A landscape with many valleys, sampled at points; each row gives a point and its height.
A ball rolls from a point to the lowest of its 2 nearest points, and stops where none of them is lower. Distance is the straight distance between rows; heights are no part of it.
q682: [-2.61, -2.82, -3.31, -5.25, -0.46,  2.94,  2.64, -0.82, -3.42,  1.86,
  3.03,  2.40,  3.47,  3.66,  1.80,  3.71,  3.39, -3.63,  1.48,  4.08,
  2.56, -2.65,  1.29, -1.82,  1.54]  (h 3.18)
q859: [-2.83,  1.94, -0.80,  0.69,  0.34, -0.50,  3.32, -2.57, -1.96, -3.07,
 -1.97,  0.19,  0.06,  1.24, -1.57, -3.95, -3.98,  3.17,  1.81,  2.93,
  3.60,  0.22,  1.07,  2.71,  0.00]  (h 3.60)
q73: [-0.31,  1.14, -0.09,  4.02, -3.61, -0.50, -2.24,  1.82,  0.45,  0.35,
 -2.08, -3.55, -5.57, -1.31, -1.30, -1.44, -2.37,  0.18, -1.49, -1.15,
 -0.20, -2.28,  0.18, -1.12, -1.81]  (h 8.68)
q565: [ 0.72, -1.46, -0.75, -0.37,  3.68,  3.07, -0.08,  0.73, -0.82,  0.46,
  4.08,  1.33,  5.59,  4.44, -1.16, -0.35,  1.08, -5.17, -0.40, -3.01,
  2.55,  0.26, -0.66,  0.35,  1.94]  (h 5.75)
q799: [ 2.39,  3.26,  1.29,  2.32, -3.43, -0.24, -1.94, -0.20,  0.99, -0.07,
 -1.24,  2.75, -3.45, -0.79,  3.86,  0.50,  2.89,  0.29,  1.93, -0.86,
 -0.75,  1.37,  0.60,  1.75,  0.61]  (h 2.31)
q914: [-3.38, -1.09, -0.19,  3.49, -0.85,  0.63, -1.56, -2.07, -2.71,  0.08,
  1.78, -0.44, -2.57,  4.11, -2.37, -2.87, -1.10,  0.10,  1.91, -1.83,
  1.51, -1.33,  0.15,  1.12, -2.59]  (h 0.40)
q986: [-1.27,  1.03,  0.78, -2.13, -0.89, -1.81, -1.22, -3.58,  0.26, -3.28,
 -4.53,  0.42,  0.92, -0.55,  3.51,  0.69,  3.75,  0.87,  1.65,  2.61,
  1.70,  0.37,  3.45,  4.14, -0.37]  (h 6.76)
q579: [ 0.82,  1.63, -1.93, -1.82, -1.18,  0.40,  1.04, -2.36,  1.95,  0.46,
 -0.06,  1.64, -2.40, -2.55, -0.12,  3.38, -1.59,  0.77,  0.91, -2.15,
 -0.65,  5.73, -1.46,  0.51,  1.32]  (h 3.08)
q750: [-1.12, -2.50, -2.00, -1.45, -1.79,  1.68, -1.01, -3.72, -2.10,  0.19,
  5.42,  0.76, -1.23,  1.98, -0.15,  2.51, -1.01, -1.48,  2.70,  0.03,
 -0.56, -0.79,  2.08,  0.38, -0.08]  (h 1.73)
q740: [ 0.70, -1.64, -1.41, -3.41,  0.85, -0.17,  2.78, -1.97, -1.78, -0.72,
  0.15, -1.66,  0.52, -2.18, -5.47, -1.13, -1.73,  1.44,  1.95,  0.34,
 -3.97,  2.51,  0.49, -1.92, -0.02]  (h 1.91)
q112: [-0.15,  0.16,  0.13,  3.11,  0.56,  0.81,  0.96, -1.82, -1.52, -2.89,
 -3.09,  0.54, -0.68, -0.26, -5.14, -4.42, -3.23,  1.61, -0.16,  2.27,
  2.06,  1.43,  1.63,  5.15, -1.05]  (h 3.20)
q274: [-2.74,  0.21,  0.84, -3.01,  2.43, -2.95, -0.10, -2.32,  2.81, -1.45,
  3.40, -0.13,  4.39,  5.99, -1.24,  1.26, -0.52, -1.38,  0.00,  1.99,
  1.55, -0.53,  1.38, -1.02, -2.63]  (h 6.10)
q568: [ 1.21, -1.96, -0.57,  0.51, -1.99,  0.31, -1.62, -0.57, -0.60,  0.54,
  4.34,  4.23,  3.12,  5.44,  0.58,  0.41,  2.16, -1.62, -5.05,  0.18,
  0.94, -0.31, -2.85,  3.75, -1.41]  (h 6.17)
q431: [-2.35, -2.29,  1.86,  1.62,  2.57,  0.14, -2.00,  1.43, -1.41,  1.67,
 -4.15, -2.60, -2.96, -3.02, -6.22, -5.33, -0.37, -0.55, -0.48,  1.33,
  0.41, -3.41, -0.80, -2.03, -1.34]  (h 3.74)
q404: [ 1.75, -0.07,  1.84,  1.03,  0.29,  1.40, -1.87, -2.43,  1.79, -1.43,
 -5.90, -0.62, -3.54, -2.58,  2.11, -1.52,  3.63, -0.06,  0.57, -0.10,
 -3.12,  2.43,  2.99, -0.37, -1.10]  (h 5.31)
q458: [ 3.72, -6.38,  0.50, -0.09,  2.88,  5.91,  1.82, -1.37,  0.38, -3.20,
 -3.41, -0.58, -1.59, -2.75, -3.05,  0.65,  0.18, -2.51, -1.41,  2.45,
 -2.13, -1.23,  1.91, -3.13, -2.36]  (h 4.81)
q42: [ 2.28,  1.06,  1.15,  2.29,  2.64, -2.01, -1.11,  2.70, -1.49, -2.26,
  0.08, -1.73,  3.69,  2.20, -4.42, -6.92, -0.10,  0.79, -2.08, -3.17,
  0.23, -1.70, -0.32,  1.24, -0.02]  (h 6.38)
q769: [ 2.34, -0.99, -0.35,  0.82,  0.28,  0.60, -0.47,  1.24,  0.07, -0.86,
  4.32,  1.49,  3.94,  3.69, -1.01,  0.53, -0.25, -1.45, -3.21, -0.87,
  1.27, -0.76, -4.96,  1.06,  0.43]  (h 5.99)
q943: [ 4.00,  2.92,  1.96,  1.44, -2.88, -2.05,  0.39,  0.21,  2.05, -3.23,
  1.90, -0.19,  0.20, -0.17, -1.43, -1.84, -1.71,  3.08, -3.49, -1.26,
 -0.40,  2.29, -1.66,  0.31,  0.58]  (h 5.51)
q69: [ 0.21,  0.12,  1.31, -5.28, -0.15,  0.08, -0.23, -1.97, -0.48, -0.60,
  3.02, -0.57,  3.80,  0.06,  0.36, -0.42,  0.75,  0.47,  2.39,  4.21,
 -0.15,  0.11,  2.71, -1.18,  0.98]  (h 5.38)
q217: [ 2.21, -1.82,  1.49, -0.64,  0.80,  1.03, -3.50, -3.64, -0.34, -1.12,
 -1.45, -1.44, -3.03, -2.05, -2.17, -3.62, -0.40,  1.55,  0.60,  2.70,
 -2.81, -1.35,  4.86, -0.38, -2.10]  (h 2.90)
q321: [-1.86, -3.62,  0.19, -0.07,  1.09,  5.28, -1.04, -3.51, -2.80, -0.36,
 -1.76, -0.09, -2.60, -1.51, -4.04, -1.48, -1.10, -5.63,  0.83,  4.60,
  0.25,  0.20, -0.83, -0.77, -0.54]  (h 2.07)
q52: [-1.99, -0.29,  2.48,  2.39, -3.16, -1.85, -0.65,  0.35, -0.16,  0.18,
 -2.34,  3.87, -1.89, -0.35,  4.17, -0.60,  4.51,  1.75,  1.88, -1.67,
  0.36, -0.57, -0.60,  3.37, -1.71]  (h 3.19)
q574: [ 1.78, -5.70, -1.16, -0.75,  1.30,  5.80, -0.01, -3.29,  0.20, -3.01,
 -1.70, -2.01, -3.54, -2.38,  1.20,  0.76, -0.33, -3.35,  0.85,  1.74,
 -1.33,  0.50,  1.49, -3.91, -0.09]  (h 4.15)
q253: [ 3.55, -0.98,  3.17, -3.24,  2.11,  1.82, -3.84, -4.14, -0.06, -0.83,
  1.04, -3.54, -1.64, -3.28, -0.43,  0.07,  1.36,  2.39, -0.89,  3.25,
 -3.96, -0.88,  5.87, -1.10, -0.18]  (h 3.52)
q29: [-0.58,  5.88,  2.72,  3.58, -0.35, -0.48,  2.57,  1.64,  4.22, -0.36,
 -4.05, -0.74, -6.19, -1.54,  0.35, -1.70, -3.24,  0.94, -1.43, -2.75,
 -0.85,  2.17,  0.01, -2.05, -1.18]  (h 6.46)
q459: [-1.31,  2.16, -0.40,  1.57, -0.05, -0.37, -0.73,  2.87,  0.13, -0.08,
 -2.57, -3.29, -5.70, -4.03, -1.49, -1.80, -7.27, -1.34, -1.12, -0.69,
 -0.23, -0.41, -1.24, -0.16,  1.38]  (h 8.49)
q369: [-3.26, -0.28, -5.32, -3.42, -1.12,  2.02,  4.26,  2.14, -3.84,  4.04,
  3.05,  3.68,  6.66,  2.71, -0.66,  2.95,  2.55, -3.58,  1.64,  4.32,
  0.36, -1.72, -0.17, -3.01,  2.46]  (h 3.94)
q875: [-0.43, -1.10, -2.94, -5.01,  0.42, -0.37,  1.35,  1.74, -2.78,  0.48,
  0.49,  5.25,  4.91,  2.92,  1.75, -0.51,  2.07,  0.10,  1.42,  0.29,
 -1.84, -0.28,  0.88,  1.39,  2.30]  (h 4.97)
q349: [ 1.27,  2.59, -0.12,  1.21, -1.73, -0.78,  2.03, -0.26,  2.75,  1.60,
 -0.09,  4.95, -2.93, -0.26,  1.42,  6.26,  1.25, -0.53, -1.16, -3.29,
 -0.88,  5.85, -2.99,  0.48,  1.26]  (h 2.68)
q299: [-0.26,  0.82, -0.77, -2.77,  2.24, -0.96, -0.17, -0.69, -2.87,  0.00,
 -1.26, -1.93,  0.75, -2.34, -4.59, -1.95, -2.38,  2.92,  2.89,  1.13,
 -1.41, -1.08,  3.25, -1.71,  0.26]  (h 2.53)
q452: [-0.79,  3.80,  2.86,  1.51,  1.35, -1.20,  2.57,  2.51,  4.73, -0.60,
 -1.98, -2.07, -4.36, -4.77, -0.89,  0.38, -3.79, -3.27, -0.86, -2.89,
 -1.91,  0.97, -0.12, -2.73, -1.96]  (h 6.67)
q211: [-0.34, -2.15, -3.08, -1.76,  4.43,  2.02,  2.26,  1.19, -1.36,  2.29,
  2.97,  0.02,  7.33,  3.79, -1.04, -2.41, -2.18, -2.19, -1.17, -3.29,
  0.64,  0.83, -0.58, -1.65,  1.49]  (h 5.55)
q413: [-1.27, -0.83, -0.04, -2.99, -0.34, -1.00,  0.33, -1.21,  2.46,  0.89,
 -0.62,  4.21, -1.20,  3.68,  5.84,  4.13,  3.40, -1.05,  0.37, -0.99,
  0.07,  0.99,  2.46, -0.06, -0.73]  (h 4.51)
q328: [-2.93, -1.00, -0.58,  4.10, -1.41, -2.09,  1.40,  1.52, -0.02,  0.31,
  1.66, -0.78, -0.64,  3.60, -1.39, -2.17, -1.82,  1.99,  1.06, -3.09,
  0.10, -1.44, -2.35,  0.30, -4.06]  (h 0.95)
q685: [-0.22, -3.02, -3.03, -4.60, -1.37,  2.77, -0.37, -1.12, -4.10,  3.04,
  6.95,  1.33,  3.02,  2.84,  1.13,  2.78, -0.24, -1.79,  1.15,  2.69,
  1.21, -2.61,  2.44,  0.09,  1.54]  (h 2.40)
q398: [-1.64,  0.10,  0.71,  1.49,  2.95, -3.94,  2.42,  4.97,  0.90, -0.73,
 -0.99, -0.61,  1.44,  0.15, -0.76, -2.57, -3.36,  2.54, -1.73, -1.79,
  1.96, -1.53, -4.46,  3.64, -0.82]  (h 1.89)
q287: [ 2.74, -2.06,  2.00,  1.70, -0.45,  1.32, -3.41, -0.42, -2.34, -0.76,
 -4.31, -1.09, -2.14, -2.45,  0.68, -3.01,  3.63, -1.30,  0.52,  1.55,
 -1.10,  0.37, -0.80,  1.13,  0.93]  (h 4.64)
q399: [-1.15,  1.06, -4.92, -3.15, -0.64, -1.03,  4.92,  2.50, -3.71,  3.29,
  0.48,  3.65,  6.13,  4.82,  0.11, -0.79,  1.83, -0.69,  1.27,  2.69,
 -1.19,  0.54,  1.55, -1.81,  1.01]  (h 4.50)
q362: [-4.73, -1.33,  0.07, -0.05,  1.54, -4.12, -1.04,  2.46,  1.69,  1.06,
 -1.39, -2.15, -1.67, -0.94,  2.01,  0.53,  0.79,  3.27,  1.21, -0.16,
  3.44, -1.65, -2.91, -2.51, -1.22]  (h 1.40)
q818: [-2.76, -0.49,  1.47, -3.33,  1.37, -0.76,  0.27, -1.05,  0.91, -0.08,
  1.80, -2.16,  3.21,  2.56, -1.19, -2.14, -1.19, -0.72,  1.60,  1.82,
  0.24, -0.01,  2.29, -1.20, -2.02]  (h 5.81)
q81: [ 2.62, -0.61, -3.00, -2.47,  2.25,  3.55,  3.87, -1.11, -3.73, -0.69,
  3.97, -1.32,  5.06, -1.03, -3.21, -0.62, -1.35, -1.68,  1.83,  1.42,
 -0.50, -0.84,  4.42, -3.91,  1.45]  (h 5.44)
q979: [-1.25, -0.31, -3.46, -2.09, -0.76, -1.40,  1.89, -0.16, -1.55, -1.49,
 -0.49,  0.95,  2.42,  0.80, -0.19, -1.56, -2.20,  1.21,  2.83,  1.78,
  2.47,  0.52, -0.87,  2.08,  2.17]  (h 4.06)
q916: [-0.51,  1.39,  2.10,  2.60, -2.45, -1.20, -3.50,  1.25,  1.08,  3.04,
 -1.50, -0.98, -2.15,  2.92,  6.44,  3.95,  4.20,  1.23, -3.43, -1.74,
  2.81,  1.34,  0.67, -2.42,  1.46]  (h 3.53)
q315: [ 1.70, -2.07, -1.13,  3.27,  0.71,  0.32,  0.63,  2.49, -0.93,  0.28,
  1.08, -3.20, -2.58, -2.88,  2.27,  3.30, -2.27, -2.24,  0.83, -3.64,
 -1.21, -4.12, -1.64,  0.69,  0.73]  (h 2.80)
q808: [ 1.50, -1.27, -1.29,  0.39,  2.93,  0.30,  1.67,  1.18, -0.71, -0.56,
 -0.92, -2.15, -1.61, -3.05, -0.42,  0.01, -2.49, -3.54,  0.55, -1.86,
 -3.21, -0.53, -1.36,  1.97, -0.24]  (h 2.52)
q820: [-1.97, -0.41, -0.81, -1.32,  4.35,  0.68, -1.37,  0.27, -2.56,  1.29,
 -2.08, -1.95,  1.78, -1.71, -6.08, -4.91, -0.18,  0.69,  2.28,  1.23,
 -0.09, -1.04,  0.38, -0.97,  0.35]  (h 3.10)
q797: [-0.88,  2.50, -1.34,  1.55, -1.61, -1.29,  0.15,  1.87,  0.52, -0.34,
 -2.46, -1.39, -3.86, -2.74,  3.25, -0.78, -5.88,  1.57, -0.76, -2.31,
  0.33,  0.87, -0.76,  1.65,  3.18]  (h 8.36)
q422: [ 0.76,  2.63,  1.29, -2.10, -1.46,  0.42, -1.61, -2.79,  2.04, -1.51,
 -5.66,  0.60, -1.39, -1.14,  5.28,  0.68,  3.20,  1.31,  1.00,  1.04,
  1.40,  4.23,  4.98,  0.59,  1.29]  (h 6.06)
q13: [ 4.32,  2.08,  2.75,  1.51, -4.17, -1.07,  1.01, -2.35,  1.17, -4.04,
 -0.67,  0.30, -0.28,  0.58, -1.98, -1.90,  1.67,  1.08, -1.95, -0.56,
 -2.51,  3.51, -1.46,  1.15, -3.59]  (h 5.84)
q732: [-0.37,  2.99,  2.00,  0.52, -1.88, -1.55, -2.68,  2.70,  3.95,  2.97,
  2.42,  3.70,  0.56,  2.73,  1.09,  0.87,  1.69,  5.07, -0.78,  1.14,
 -2.37, -2.37, -0.35, -0.63, -3.53]  (h 7.06)
q948: [-1.60,  1.76, -2.12, -2.38,  1.52,  1.46,  1.74,  1.63, -2.83,  0.32,
  0.16, -1.24,  3.96, -0.38, -1.30, -3.25, -4.17, -1.56, -0.32,  0.95,
  1.56,  0.24, -1.92,  0.76,  4.36]  (h 4.45)
q980: [-0.42,  6.63,  1.01,  5.36, -5.36,  0.83,  0.41,  4.10,  2.72,  2.47,
 -1.67, -2.13, -1.78, -2.28,  0.33,  2.09, -2.48,  3.98, -2.74, -2.67,
 -0.43, -0.41, -2.05, -3.08,  0.43]  (h 5.91)
q58: [ 3.21, -1.75,  1.46, -0.94, -1.25, -1.72, -1.30, -4.32,  0.60, -1.14,
  0.81, -2.06,  1.68, -0.31,  0.42,  2.08,  6.19,  0.74, -0.69,  1.81,
 -1.36,  1.16,  1.15,  4.16, -0.59]  (h 6.65)
q120: [ 0.28, -1.45, -3.46, -1.48,  3.04,  1.89,  3.04,  1.72, -2.96, -1.96,
 -2.84, -4.38,  2.99, -3.48, -1.12, -1.27, -3.68, -4.11, -1.43,  1.73,
  1.75, -1.67, -0.19,  0.67,  3.74]  (h 4.73)
q852: [-2.74, -0.53,  1.49,  0.12,  0.72,  0.39, -0.22, -0.51,  0.72, -0.74,
  1.42,  0.81, -0.27, -0.31,  0.38,  1.52,  4.27, -3.93,  4.20,  1.65,
  0.41, -1.17, -1.01, -0.53, -2.32]  (h 3.92)
q756: [ 4.43,  0.86,  1.63, -2.79,  1.42,  0.92, -0.95, -4.33,  0.53, -0.40,
 -0.06, -2.38, -0.65, -3.47,  3.12,  1.28,  3.11,  1.62, -0.45,  1.00,
 -0.90,  2.53,  5.20, -3.00,  1.93]  (h 4.22)
q701: [ 3.51,  2.36,  0.46, -2.98, -0.10, -2.13,  0.05,  1.59,  3.27, -2.26,
  1.98,  0.42,  2.83,  1.39,  1.50, -0.23, -2.70,  4.35, -1.21, -0.56,
  0.40,  1.71, -0.58, -0.39,  0.80]  (h 5.20)
q317: [-0.30,  7.22,  2.17,  5.53, -2.76, -1.72,  2.21,  3.58,  4.66, -0.13,
 -1.65, -0.23, -2.79, -1.01, -0.03, -0.53, -2.62,  4.12, -3.36, -2.20,
  1.71,  1.11, -0.72, -1.71, -0.39]  (h 6.22)
q991: [ 0.86,  0.47, -0.24, -0.98, -0.99, -1.39,  1.96,  2.24,  2.25, -0.14,
 -1.97,  4.93, -0.24, -1.46,  3.83,  2.25,  0.79,  0.74, -1.89, -0.63,
  0.39,  3.60, -5.83,  2.15,  2.22]  (h 2.11)
q551: [ 1.75,  1.16,  2.67,  0.83, -0.05, -1.03, -1.62, -3.62,  2.28, -3.27,
 -2.60, -1.39, -1.81, -0.69, -4.35, -1.52, -0.21,  1.71, -0.39,  0.33,
 -3.29,  0.42,  4.65,  1.99, -2.19]  (h 2.29)
q470: [ 0.52,  0.83, -0.50, -4.16, -0.25,  1.13,  0.79, -0.41, -0.70, -1.68,
  0.63,  3.58,  4.14,  4.95,  2.85, -2.45, -0.54,  0.75, -0.41,  0.71,
 -0.80, -0.32,  1.34,  5.00, -0.19]  (h 5.40)
q671: [ 0.33,  0.11,  1.96, -1.43,  0.92, -0.56, -0.32, -0.89, -2.40, -0.65,
  1.43,  1.27,  3.37,  4.15, -0.35, -5.49, -0.49,  1.78, -0.58, -1.53,
  0.76,  0.95,  2.18,  3.90,  0.74]  (h 5.73)
q174: [-0.19,  2.87,  2.31,  3.22, -4.14, -1.26, -4.19,  0.96,  1.33,  1.36,
  3.30,  2.54, -0.34,  3.31,  0.82, -0.27,  0.80,  3.50,  0.19,  0.43,
 -2.30, -4.68,  1.43,  2.66, -3.63]  (h 6.74)
q532: [-0.80, -1.29,  0.79,  1.57, -2.95, -0.58, -2.17,  0.80, -1.03,  2.96,
  4.80,  4.27, -0.83,  5.62,  0.72,  0.60,  0.86,  1.48, -1.81,  1.01,
 -0.96, -3.05,  0.20,  5.32, -3.50]  (h 6.42)
q573: [-1.47,  1.19,  2.07, -0.06, -1.52, -3.04, -1.94,  1.17,  0.98,  3.07,
  1.50,  2.49, -1.25, -1.45, -0.76,  0.94,  1.08,  4.39,  2.04, -0.70,
 -3.18, -0.38, -1.29, -0.88, -1.94]  (h 7.47)
q631: [-2.91, -0.72,  0.68, -2.53, -2.37, -0.61,  0.19, -2.34,  1.16, -0.17,
 -1.46,  3.18, -1.43,  0.60,  3.34,  4.52,  4.66, -3.13,  3.61,  1.43,
  1.28,  0.45,  0.59,  0.71, -1.28]  (h 4.88)
q564: [ 4.74,  0.01,  1.03, -3.59,  1.20,  0.32, -0.04, -0.57,  1.56, -2.46,
  0.73, -0.23,  2.08, -0.94,  3.37, -0.54,  0.91,  1.11,  0.40, -0.20,
 -1.36,  1.19,  1.74, -1.37,  2.13]  (h 4.78)
q722: [-0.95, -0.30, -2.24,  0.68,  1.65, -1.11, -0.21,  4.83,  1.92, -0.16,
 -0.27,  1.26, -0.16, -2.08,  4.39,  6.60, -2.40,  0.09, -1.37, -1.64,
  2.10, -1.59, -1.86,  0.67,  2.75]  (h 2.59)
q704: [-0.69, -5.06, -1.05, -0.53,  2.62,  1.13,  0.22, -1.21, -1.10, -0.39,
 -3.36, -5.68, -1.15, -3.66, -5.51, -1.10, -2.92, -3.47, -2.36,  1.77,
  1.36, -0.46, -2.82, -1.37,  0.31]  (h 3.29)
q402: [ 2.31,  1.03,  0.03,  0.96, -0.65,  1.29, -0.53,  0.37,  1.55,  2.33,
  1.23,  3.97, -1.09,  0.60,  3.31,  5.39,  3.45, -0.39, -2.04, -3.91,
  0.44,  3.58, -2.14, -2.32,  2.30]  (h 3.21)
q770: [ 1.16,  0.99,  0.71, -0.50, -3.90, -0.62, -2.30,  1.40,  0.49, -0.32,
  2.14,  4.37, -0.30, -0.38,  1.78,  1.07, -0.14,  0.41,  0.48,  1.33,
  1.45,  1.69, -2.80,  3.13,  1.15]  (h 1.41)
q921: [ 3.11, -0.50,  0.08, -3.57, -0.10,  0.92,  0.47, -1.89,  0.97,  1.05,
  1.69,  3.81, -0.90,  0.34,  4.64,  5.11,  4.14, -0.26, -0.38, -2.59,
 -0.18,  0.88,  1.80, -2.05,  1.56]  (h 3.88)
q250: [ 0.69,  3.47,  1.68,  2.62, -3.72, -0.27, -2.60,  4.58,  4.38,  2.25,
  2.13, -1.35, -1.72, -1.53,  1.39,  1.49, -2.19,  2.44, -2.42, -2.27,
 -1.07, -2.81, -1.27, -4.94, -0.34]  (h 5.50)
q713: [ 1.30, -4.27,  0.00,  1.03,  1.46,  2.76, -0.71, -2.64, -2.24, -1.19,
  1.69, -3.24,  0.04, -3.60, -3.31, -0.68,  0.08, -4.94, -0.85,  3.77,
  1.77, -0.29, -2.76, -2.28, -0.47]  (h 2.76)
q266: [-4.69, -0.66, -3.11, -0.55,  1.59, -3.22, -0.95,  4.33,  1.45,  1.45,
 -1.15,  0.40, -1.72, -0.24,  3.94,  3.07, -1.67, -0.01,  2.28, -1.67,
  3.26, -1.26, -3.23, -0.03,  0.70]  (h 2.13)
q658: [ 3.38,  3.14,  2.35,  3.02, -1.40,  0.12, -2.22,  2.16,  0.06,  3.71,
 -0.13, -1.54, -2.23,  0.15,  4.08,  2.05,  2.60,  3.37, -2.92, -3.49,
  0.14,  0.31,  1.57, -5.38,  1.87]  (h 4.36)
q767: [-1.10,  1.08,  0.55,  1.71, -0.62, -0.75, -1.87, -5.40,  0.79, -2.36,
 -0.62, -1.48, -1.10,  0.69, -5.27, -1.49, -1.81,  2.10, -0.60,  1.90,
  0.14,  1.27,  4.01,  4.25, -2.92]  (h 2.75)
q654: [-1.33, -0.95,  2.40,  2.61, -2.04, -1.17, -2.13, -0.65, -1.26, -0.12,
 -3.21, -0.78, -1.98, -0.06,  1.28, -3.57,  3.85, -0.69,  1.05,  0.51,
  1.00,  0.77, -2.01,  3.18, -1.75]  (h 3.98)
q917: [-0.17,  1.65,  2.84, -1.05, -1.23, -3.78, -2.56, -2.32,  2.00, -1.05,
 -0.49,  0.12,  1.66,  2.58,  3.12,  1.24,  5.78, -0.51, -1.54,  3.90,
  0.86, -0.07,  0.97,  6.68, -1.44]  (h 7.07)
q220: [-1.40, -2.54,  1.06,  1.37,  0.25,  3.32, -1.49, -2.00, -2.62, -0.94,
 -1.00,  0.95, -1.96, -1.39, -0.65,  1.49,  3.30, -6.39,  3.47,  3.05,
  1.05, -0.70, -0.83,  0.34,  0.20]  (h 3.03)
q993: [ 3.47, -1.35,  2.08, -0.29, -2.01, -1.84, -0.76, -2.30,  1.66, -2.34,
  0.06, -1.99,  0.44,  0.38, -1.06, -0.66,  4.19, -1.69, -0.65,  1.33,
 -1.78,  2.31, -2.61,  0.73, -2.77]  (h 6.23)
q312: [ 3.01, -0.54, -0.03, -1.69,  0.06,  1.32,  1.65, -2.92,  1.54, -0.61,
 -0.42, -0.52, -2.56, -3.66, -2.38,  0.85, -1.73,  1.80,  0.97, -1.84,
 -3.31,  4.07, -0.04, -1.57, -0.05]  (h 2.55)
q758: [-0.33, -0.42, -5.78,  0.49,  3.25,  2.84,  5.19,  0.05, -3.30,  2.68,
  1.95, -2.00,  5.94,  0.56, -5.10, -0.23, -0.81, -3.70,  0.96,  1.56,
 -0.68,  0.22,  2.37, -3.73,  2.93]  (h 5.16)
q255: [ 0.11,  0.40, -4.98,  0.14,  3.91,  2.51,  6.17,  1.00, -3.39, -0.17,
  0.57, -3.68,  5.73, -2.88, -3.11,  1.46, -1.51, -5.73,  0.69,  2.16,
 -0.78, -1.11,  0.31, -1.60,  3.35]  (h 4.98)
q995: [ 1.21,  1.81,  1.77,  0.56,  0.57, -0.49,  0.12,  3.02, -2.39, -0.90,
  1.44,  2.16,  1.96,  1.01, -2.65, -3.68, -1.80,  1.95,  1.72, -2.22,
 -0.51, -1.34, -0.15,  1.83,  1.21]  (h 6.09)
q858: [-1.34,  0.61, -3.23,  0.00,  4.84,  2.13,  4.82,  1.16, -1.30,  1.60,
  2.21, -1.81,  8.09,  2.74, -2.69, -1.62, -0.19, -3.35,  0.11, -2.33,
  0.56, -1.45,  1.62, -3.52,  3.58]  (h 5.37)
q300: [ 1.67, -4.06,  0.28,  0.27,  1.02,  1.71,  0.25, -3.31, -0.09, -1.35,
  2.05, -3.54, -2.79, -2.51,  0.26,  2.32,  1.48, -2.77,  0.80,  0.24,
  1.67, -0.12, -0.16, -3.96, -0.72]  (h 3.43)
q539: [-2.36, -1.16,  1.36,  1.20, -2.14, -2.98, -3.73,  1.41,  0.62,  2.95,
 -1.20, -2.09, -0.32,  0.70,  4.99,  0.51,  4.89,  2.50, -0.66, -0.47,
  2.14, -1.49, -3.29, -1.85, -0.55]  (h 2.48)
q910: [-0.16, -1.48, -3.76, -0.74,  3.46,  0.22,  1.99,  2.06,  1.07, -0.62,
  0.38, -2.05, -0.31, -3.51,  3.09,  5.64, -3.18, -1.74, -0.39, -3.04,
  0.06, -2.72, -0.21, -1.19,  3.57]  (h 2.89)
q989: [-3.47, -3.15, -0.78,  0.27, -1.29,  1.86, -1.65, -3.31, -2.42, -0.52,
  1.09, -0.12, -2.83,  2.84, -2.19,  0.07, -1.26, -2.06,  2.68,  1.18,
 -0.35, -0.41,  1.63,  2.00, -2.70]  (h 1.06)
q619: [-3.56, -1.03,  0.75,  2.92,  2.50, -2.78,  0.49,  2.11, -0.03,  1.94,
  0.51,  2.17,  0.40,  3.73, -0.20, -2.43, -0.57,  2.92, -0.03, -1.11,
  3.42, -2.06, -4.13,  2.18, -4.62]  (h 1.44)
q894: [ 1.46,  3.99,  3.17,  2.08, -2.72, -0.28, -5.02,  2.84,  1.27,  4.33,
  3.24, -0.82, -1.27, -1.33,  1.94,  1.21,  1.37,  4.22, -0.71, -1.23,
 -1.33, -0.85, -0.13, -4.88,  2.29]  (h 4.99)
q823: [-0.59, -0.49,  1.01, -0.08,  2.12, -1.90,  2.04,  2.69,  1.11, -0.90,
 -1.23,  0.69, -0.63, -1.34,  1.16, -1.23, -1.13, -0.54, -0.34, -2.61,
 -1.94, -0.32, -2.45,  0.73, -1.94]  (h 2.24)
q897: [-0.60,  2.37, -0.24,  1.94, -1.50, -3.45, -0.28,  1.80,  1.96,  2.41,
 -0.44,  1.19, -2.52,  0.11,  1.73,  1.78, -0.34,  6.16, -0.80, -4.00,
 -0.27,  1.74, -0.90, -0.85, -0.71]  (h 7.87)
q214: [-4.35, -4.08,  0.07,  1.54,  3.87,  2.14,  0.10,  0.05, -0.21, -0.64,
 -6.31, -2.68, -3.60, -3.81, -4.92, -2.70, -4.43, -2.03, -2.73,  2.48,
  0.73, -0.99, -1.93, -0.73, -1.21]  (h 3.69)
q869: [-0.36,  0.84, -2.61,  4.14, -3.09, -2.14,  0.71,  3.03,  0.03,  1.95,
  0.22,  1.51, -2.40, -0.98,  1.12,  2.72, -3.19,  3.19, -0.40, -4.01,
  1.65, -0.66, -2.75,  2.73,  2.19]  (h 8.16)

For each start below, name the point where the ball stops.
q671 -> q914
q58 -> q551
q452 -> q362
q315 -> q914
q732 -> q551
q81 -> q551
q422 -> q770
q858 -> q551
